Points, in no order, along strands that fork, close into loops and pass close to each other.
In the rows, zero is written as 128.
Points whose rows are less than 90.8 apart are linked; no others are. Some points are linked to none.
<1058>: 145 110 110 166 112 137 105 123 146 107 96 124 113 167 106 83 152 150 179 119
<588>: 91 143 173 135 98 176 121 141 123 121 154 178 89 101 182 137 107 60 125 142
<1061>: 132 170 109 151 110 150 97 93 147 169 129 100 103 145 123 112 139 151 161 87
<483>: 158 129 156 140 121 124 143 66 116 133 121 132 143 107 78 120 138 169 185 85
<746>: 117 156 130 126 145 137 95 129 138 159 113 105 92 96 185 172 185 140 88 116
<319>: 111 123 148 123 102 178 126 133 147 119 161 165 111 125 168 120 100 63 121 169
<917>: 120 127 117 88 148 139 128 113 140 143 134 83 128 98 150 148 143 135 90 145
<900>: 90 114 126 155 113 147 144 135 121 94 98 165 133 135 169 149 125 123 81 111
<65>: 139 125 124 127 125 131 136 150 119 123 105 77 100 130 102 88 140 124 207 106
<270>: 125 158 121 114 98 171 110 137 150 137 178 153 113 123 130 120 103 50 116 161
<1078>: 116 178 101 77 132 87 111 152 104 157 176 108 134 138 142 179 139 125 65 179
<408>: 148 96 132 105 116 155 147 121 137 109 134 141 167 134 130 124 86 99 130 157
<1040>: 108 191 75 117 106 93 98 126 104 173 160 88 101 175 108 127 135 184 128 110
<314>: 125 121 101 119 141 140 121 112 119 109 131 84 78 79 103 119 160 120 143 126
<694>: 126 184 122 96 145 106 112 134 108 162 171 115 121 102 165 193 149 135 64 167
<276>: 87 214 90 156 118 113 95 96 137 182 162 155 133 141 104 149 106 144 117 89
<141>: 77 161 103 120 130 122 138 65 119 181 119 110 120 124 139 152 138 149 169 83
<524>: 111 127 191 151 129 155 134 153 109 115 108 153 156 95 164 138 98 85 113 106
<196>: 119 135 130 146 144 162 114 134 141 119 96 105 88 111 170 129 170 135 103 130
<47>: 171 90 156 131 173 61 122 173 115 123 108 192 145 143 90 105 144 114 110 168
<951>: 158 85 169 121 149 79 138 175 109 123 110 208 147 153 104 124 110 89 116 181
<479>: 115 137 119 136 73 131 141 81 128 117 188 146 147 133 97 128 63 117 140 106
<129>: 155 151 100 103 133 159 107 124 171 148 148 122 132 114 113 124 154 93 95 127
<960>: 144 119 108 119 117 125 144 84 120 110 145 118 139 109 80 121 122 150 154 90
<999>: 111 105 156 176 119 128 141 148 111 67 97 183 139 119 158 151 119 129 101 113
<717>: 131 181 90 93 109 111 119 114 136 183 169 121 148 173 102 145 134 119 104 89
<172>: 134 133 115 150 113 130 139 126 138 102 146 129 144 118 82 102 101 143 156 81
<970>: 165 119 148 172 147 70 117 144 129 124 123 191 159 141 60 102 108 145 183 111
<1144>: 145 106 142 169 105 149 155 128 166 70 152 170 160 146 109 114 97 128 99 147
<1036>: 181 81 163 135 149 112 126 115 120 113 98 125 143 140 109 100 154 171 146 186
<1035>: 132 115 201 183 146 125 132 156 121 89 128 190 163 106 144 123 93 100 119 161
<305>: 107 116 119 116 64 147 129 88 133 111 199 152 115 156 127 112 61 100 147 150
<228>: 140 82 144 114 163 126 164 149 131 107 96 125 152 117 124 125 155 110 129 143
<499>: 158 76 174 136 163 115 131 119 117 119 80 108 112 124 149 112 168 160 157 186
<83>: 102 118 80 83 134 124 129 148 158 151 124 73 102 144 144 137 183 118 121 120
<1080>: 171 105 151 158 115 96 133 147 141 108 144 193 173 153 66 114 88 125 163 128
<278>: 157 92 170 140 190 70 126 171 100 125 76 172 142 135 126 112 158 143 119 175
<994>: 148 171 86 125 125 147 81 103 159 167 148 102 129 135 119 111 118 143 140 104
<540>: 119 103 120 156 140 146 114 148 156 76 115 162 145 111 127 107 89 97 125 157
<31>: 91 190 107 150 114 132 143 90 136 170 147 148 133 128 111 140 109 150 128 69
<919>: 136 105 115 129 130 139 144 103 128 84 128 130 105 89 92 128 170 115 121 133
<715>: 117 131 95 80 140 114 123 116 126 151 151 48 85 93 110 136 167 125 153 115
<366>: 114 143 131 143 129 126 147 63 123 157 106 127 122 102 121 138 137 156 195 82
<556>: 139 121 157 154 124 122 119 98 105 159 83 94 109 135 121 107 121 152 244 113
<827>: 155 82 160 129 132 112 151 168 114 100 127 188 150 139 115 121 81 92 140 178
<402>: 97 105 93 127 118 140 150 136 119 76 114 142 127 124 151 139 101 118 98 139
<777>: 121 89 127 109 90 142 153 112 111 91 157 161 131 137 132 133 67 98 144 169
<25>: 126 174 90 104 119 104 80 103 146 208 142 83 110 159 134 145 171 143 157 107
<853>: 81 121 95 98 133 126 123 135 130 133 113 123 119 122 174 181 160 87 73 127
<584>: 133 120 118 142 96 155 151 104 155 86 172 148 142 127 107 122 104 137 78 136
<286>: 159 96 140 135 140 112 159 126 116 74 130 159 133 97 66 121 154 126 138 135
<94>: 112 112 173 189 136 126 136 151 104 79 80 165 126 104 138 133 151 141 110 90
<443>: 128 93 197 148 145 105 110 139 93 121 66 134 169 118 175 144 142 142 131 92
<1022>: 118 162 91 76 141 95 117 145 124 166 166 71 113 149 143 157 155 160 88 157
<784>: 137 86 191 143 174 73 133 161 91 130 59 153 152 130 161 143 163 152 134 129
<1110>: 89 118 108 121 92 150 170 137 120 88 159 154 119 150 140 132 102 94 83 141
<753>: 116 161 89 76 97 110 119 124 127 165 183 110 142 169 109 148 110 119 76 136
<599>: 147 135 110 100 100 136 152 99 141 144 149 83 109 149 95 124 187 143 113 99
<1141>: 116 120 214 181 109 143 133 160 110 94 123 187 145 102 161 132 85 95 135 124
<906>: 143 155 107 111 116 136 136 121 137 146 155 89 85 136 124 133 195 149 82 132
<658>: 148 121 137 170 137 100 131 129 127 134 97 171 157 153 94 100 111 166 199 91
<113>: 110 150 69 100 111 126 123 120 125 136 154 95 127 161 120 122 102 158 93 124
<480>: 134 144 142 140 130 175 138 126 150 126 132 124 132 115 163 132 129 161 60 134
<514>: 110 137 162 112 138 146 124 121 116 139 120 118 136 72 176 180 125 110 88 101
<167>: 117 110 182 130 142 136 107 116 115 136 85 104 144 87 186 160 147 137 126 87
<295>: 126 152 90 111 114 129 111 134 131 169 136 47 80 170 141 113 134 159 153 120
<481>: 135 174 115 102 149 142 112 126 124 154 166 103 115 88 147 158 135 135 70 150
<1137>: 156 99 127 143 138 91 133 146 106 132 85 145 127 162 97 102 114 179 207 108
<246>: 144 111 204 185 157 93 132 155 95 88 110 193 149 92 132 139 107 156 106 144
<1043>: 123 108 115 103 115 137 153 137 134 139 113 58 106 164 139 105 141 162 155 116
<997>: 98 129 78 79 140 120 126 152 149 159 140 102 126 139 151 164 159 84 89 134
<870>: 131 157 125 115 133 133 133 141 140 158 136 75 69 119 160 157 205 140 102 141
<723>: 124 147 169 118 131 172 147 139 127 139 133 133 143 90 163 147 94 83 92 137
<444>: 123 162 90 92 137 113 108 118 118 160 149 70 107 95 99 122 138 128 162 89
<1088>: 130 77 158 122 160 126 153 127 121 103 83 117 125 117 143 137 174 147 131 151
<359>: 124 126 132 161 160 166 97 145 165 98 107 141 130 80 139 113 119 101 102 148
<967>: 164 97 162 162 153 88 157 167 110 76 121 173 119 110 69 103 150 152 131 148
<23>: 154 143 117 140 143 175 104 123 178 123 127 123 127 96 113 98 146 104 101 133
<957>: 117 163 100 118 107 128 108 104 149 195 121 78 102 176 140 121 149 149 165 93
<219>: 139 110 152 143 109 115 142 131 108 148 93 70 97 149 110 109 141 122 226 112
<759>: 90 172 88 104 131 111 118 107 116 179 135 93 122 119 117 139 120 131 163 66
<690>: 126 186 79 89 132 74 92 143 108 175 166 66 111 174 119 144 158 167 131 144
<370>: 83 164 138 132 93 150 121 151 107 127 188 160 84 108 175 152 92 83 92 153
<855>: 80 148 89 113 115 135 113 141 122 122 132 152 109 126 171 169 124 79 68 136
<522>: 133 166 100 103 103 133 136 97 139 159 164 109 130 141 85 128 151 125 113 76
<125>: 128 81 152 96 139 137 168 135 120 116 107 130 159 122 159 154 112 94 119 155
<61>: 144 98 130 105 138 121 173 149 130 124 101 82 144 163 120 96 132 166 171 114
<1134>: 98 124 63 119 123 143 135 142 133 100 133 113 126 152 144 115 87 148 100 124
<213>: 136 124 117 143 133 126 142 151 123 102 110 117 127 119 84 85 129 124 184 85
<313>: 143 155 102 96 103 149 123 118 148 149 172 132 138 130 101 132 124 61 109 127
<306>: 143 98 127 165 156 127 120 164 145 81 96 159 159 129 113 81 111 122 145 156
<527>: 81 130 129 143 105 148 103 131 113 116 103 165 124 118 188 173 109 91 81 100
<274>: 155 103 156 168 112 120 149 152 160 76 166 179 168 154 87 106 85 115 137 152
<220>: 122 129 152 169 141 122 138 79 113 164 70 136 125 127 126 125 139 160 227 112
<33>: 139 106 192 189 163 102 130 150 101 91 85 165 131 107 144 112 137 174 120 140
<149>: 111 165 113 123 100 130 139 83 121 159 166 140 156 123 104 138 80 116 141 74
<889>: 190 81 148 118 149 110 113 100 129 123 101 131 159 137 102 103 122 176 167 149
<455>: 146 122 97 112 134 156 89 95 163 144 120 88 144 136 132 101 119 142 150 124
<543>: 144 101 141 163 160 128 113 161 138 100 84 132 131 143 121 61 150 138 153 163
<447>: 158 86 131 117 147 98 153 166 111 112 90 120 139 165 106 97 118 172 176 128
<41>: 91 182 133 99 119 127 106 154 83 153 173 144 100 97 174 183 105 78 91 159
<780>: 98 135 95 87 89 137 151 122 123 137 169 127 135 177 135 138 103 92 75 145
<1121>: 133 98 102 92 142 147 102 94 161 137 111 82 131 108 146 130 144 135 132 152
<1064>: 128 113 125 149 151 164 118 151 149 112 77 97 110 137 150 87 149 141 131 149
<894>: 126 139 129 136 109 169 138 110 156 115 163 145 135 131 153 140 102 134 48 155
<1116>: 174 86 138 118 137 120 132 120 127 114 123 145 173 137 103 115 81 146 153 155

How many points has the smallest loop of links through each point below? Write none if it is on no loop.
<113>: 6
<1088>: 8
<220>: 9
<1043>: none

A piece is all that can be reached along the links. How many separate loops has the piece of each point below (a circle has one, a figure eight two, a Y none), and how many tips (points with one link)?
<746>: loops 1, tips 3
<970>: loops 0, tips 3
<220>: loops 1, tips 1
<149>: loops 1, tips 1
